A landscape with many valleys, sampled at points; each row gives a point and its height.
A ball rolls from a point to the lowest of its 4 nearest points, and stops where none of them is lower. Distance is the straight distance between rows; heights are no part of it.
kodut: [117  64  58  99  28 107 141  76 101  69 116  72 134  71]  (h 34.6)
kebu: [107 128 130  93 145  91 112  98 138 112  76 164  56 111]  (h 68.6)
zeg: [ 99 109 150  77  98  89 121 129 104  70 122  85 103  95]  (h 55.3)
Resol: [ 88  69  54 104  59 113  94 102  64  99 148  54 143  96]  (h 52.0)
kor: [ 96  79 113  90 111 119  70 152  83  68 154  57 131 119]  (h 67.9)
kunuv: [ 94  82  60 116  64 112  71 110  56 113 146  52 138 101]  (h 61.8)
Tugud: [ 64  94  41 127  99 121 110  29 102 142  37 128  64  92]  (h 53.7)
Memig: [ 90 144 158  80 130  94  95 136  93  86 110 103  91 122]  (h 48.4)
fotuz: [113  96  77 112 129  97  57  96  92 136  89 113 100 103]  (h 46.5)
kig: [105 108  92 107  62  79 117  45 102 144 105 126  89  64]  (h 11.7)
bedis: [101  57  72  94  65 108 102 107  92  68 140  58 134  94]  (h 39.7)
gumar: [117  71  85  87  69 100 124 108 110  64 130  72 122  89]  (h 30.2)
mepu: [106 131 149  80 110  73 130  99 120 106 107 133  73  94]  (h 58.5)
fil: [ 87 110 135  82  88 104 131 144 107  25 102  69  97 121]  (h 70.7)
lagu: [106  94  73 122 121  85 125  48 127 132  60 159  51  85]  (h 69.9)
Nuzek: [108  80  90  95  61  93  93  98  77 108 143  77 126  82]  (h 30.8)
nuli: [108  83  95  87  65  87 120  84  92  99 132  82 104  68]  (h 8.0)
buz: [105  83  76 116 174 104  72  91 111 109  72 135  72 109]  (h 51.2)
Geda: [111 105  86 103 144  85 104  83 131 122  64 149  63  96]  (h 66.3)
nagi: [116 105  83 118  99  92  84  69 100 148  87 128  96  92]  (h 51.9)
rif: [ 93  91  77 108  52 102  99  84  70 131 135  70 120  81]  (h 50.0)
fivu: [114 103  97 106 132 100  40 120  81 123 105  92 113 117]  (h 34.0)
gepem: [ 83 107  56 134  84 126  45  71  66 156  68  83 118  98]  (h 48.3)
momer: [120 115 130 101 135  76 122  88 126 138  90 165  69  81]  (h 65.1)
Nakis: [ 98  82 101  84  97 102  85 127  78  80 138  66 130  95]  (h 53.8)
Zitur: [115 110 107 116 159  99  42 122  99 104  83 113 100 121]  (h 4.2)
Kozor: [ 75  86  43 131 134 124  46  66  75 125  57  92  94 116]  (h 19.7)
fefo: [ 86  83  56 117 152 114  63  62  87 117  64 105  79 117]  (h 34.5)
Mup: [111  69  64  95  31  87 156  66 104  92 120  70 112  56]  (h 29.4)
kub: [ 99 103  83 109  90 102  68  83  75 142 105 102 112  90]  (h 37.9)
mebu: [ 99 141 145 102 146 108  56 144  92  93  96 104  97 134]  (h 34.4)
gisi: [ 97 112  70 115  82  82 110  42  97 156  71 142  84  70]  (h 43.0)
Nesud: [117 129 129  86  28  87 163 143 140  15  58 108 102 144]  (h 85.6)
Kap: [105 100  85  94  59  86 111  71  86 131 124  91 106  67]  (h 31.1)
Safu: [ 91 101  77 112  55 105  74  69  66 150 108  89 118  79]  (h 56.2)
detep: [105 116  83 104  61  89 109  44  88 162  93 113 106  70]  (h 36.4)
goz: [ 93  66 111  90  86 118  95 153  99  36 132  56 140 127]  (h 70.1)
pamit: [109 116 138  89 123  96  83 123 103 111 116 113  99 108]  (h 55.4)
Zof: [ 99  86 113  83 102 100 102 118  92  82 136  72 115  98]  (h 45.0)
Nini: [114 115 140  80 113  81 129  94 113 125 103 125  77  84]  (h 58.0)
Vipo: [119  81 117  82  64 100 141 118 140  38 111  82 116  84]  (h 55.6)
pemu: [116  74 102  80  54  86 149  83 137  63 114  85  95  69]  (h 52.1)
nifu: [120 109 110  88  95  75 115  65 107 135 120 124  99  71]  (h 43.4)
fuz: [102 102  69 119 119  89 106  49 118 133  64 152  67  87]  (h 65.0)
Mopat: [104  87  88  99 107 109  58 132  72 109 144  63 137 100]  (h 69.6)
Tud: [ 94 101  63 119 112 110  49  90  72 143  89  99 108 107]  (h 37.3)
big: [ 91 113 139  74  84  95 149 127 131  29  93  78  87 108]  (h 74.7)
zud: [ 37  64  50 144 130 154  80  46  57 127  52  83  71 110]  (h 54.8)
pigem: [108  90  90 115 139  90  86  80 118 126  72 145  84 104]  (h 60.6)
Pag: [ 70  92  46 133 103 136  73  49  85 142  49  97  88  94]  (h 37.4)
Nupe: [106  94  94  88  55  82 131  62  87 121 124  97 101  60]  (h 27.2)
fafe: [ 93 140 143 110 163 103  91 132 111 101  76 126  82 128]  (h 49.8)
Bobuz: [108 104  70 122  97  92 100  58 102 146  73 135  92  85]  (h 55.0)
turo: [120 106 136  81  86  82 145  88 121 105 129 109  91  66]  (h 71.1)
gaz: [ 95 103  60 127  97 107  83  51  97 147  62 125  92  94]  (h 53.2)
Momop: [111 120 121 110 166 100  98 105 123 106  64 156  63 126]  (h 64.1)
vaz: [ 95 116 143  90 143 106  59 163  76  84 129  75 118 136]  (h 53.4)
vide: [ 97 116 119 109 183 121  59 132 106  87  70 122  80 147]  (h 28.5)
Vef: [103 112 150  74 113  85 140 108 114  98 119 102  87  75]  (h 63.0)
Bupo: [113 119 122  93 126  89  99 107 115 129 102 126  95  84]  (h 59.8)
Pifo: [ 92 100 133  78 112 109 100 140  98  70 126  67 104 100]  (h 53.1)
ril: [ 98 148 155  95 134  86 108 122 107  99  98 123  82 108]  (h 53.3)
Lamud: [ 88  87 125  80  85 123 109 162 111  25 111  66 132 130]  (h 68.1)
ger: [108  78 117  88  60 111 119 143 125  29  94  72 127 117]  (h 72.3)
mife: [107 130 118  90  40  88 157 156 144  15  55 102 107 153]  (h 86.0)
Faf: [101 125 132  77  72  89 163 126 131   9  72  91  73 125]  (h 79.4)
zenuz: [ 75 109 159  82 112 110  97 163  80  45 123  57 113 138]  (h 60.8)
Kurir: [ 98  76  73  99  81 114  66 119  61 104 148  56 143 101]  (h 65.5)
gibut: [ 93  93  51 129 130 104 103  63 117 132  59 144  66  96]  (h 71.9)
Nibuk: [ 77  88 121  79  95 118 101 172  99  17 113  57 123 142]  (h 65.7)

Call two points neighbours if one is among the 4 nearest of the other. Go from one point of each pair to the other, from neighbour to neighbour, staying as low as possible. Name the highest point that can't be avoided.
Zitur and nuli -> gaz
nuli and kig -> Nupe
Kozor and Zitur -> Tud

For each start below, name the point where the ball stops.
Geda -> Kozor
fuz -> kig
zeg -> nuli
turo -> kig
goz -> nuli
Kurir -> nuli
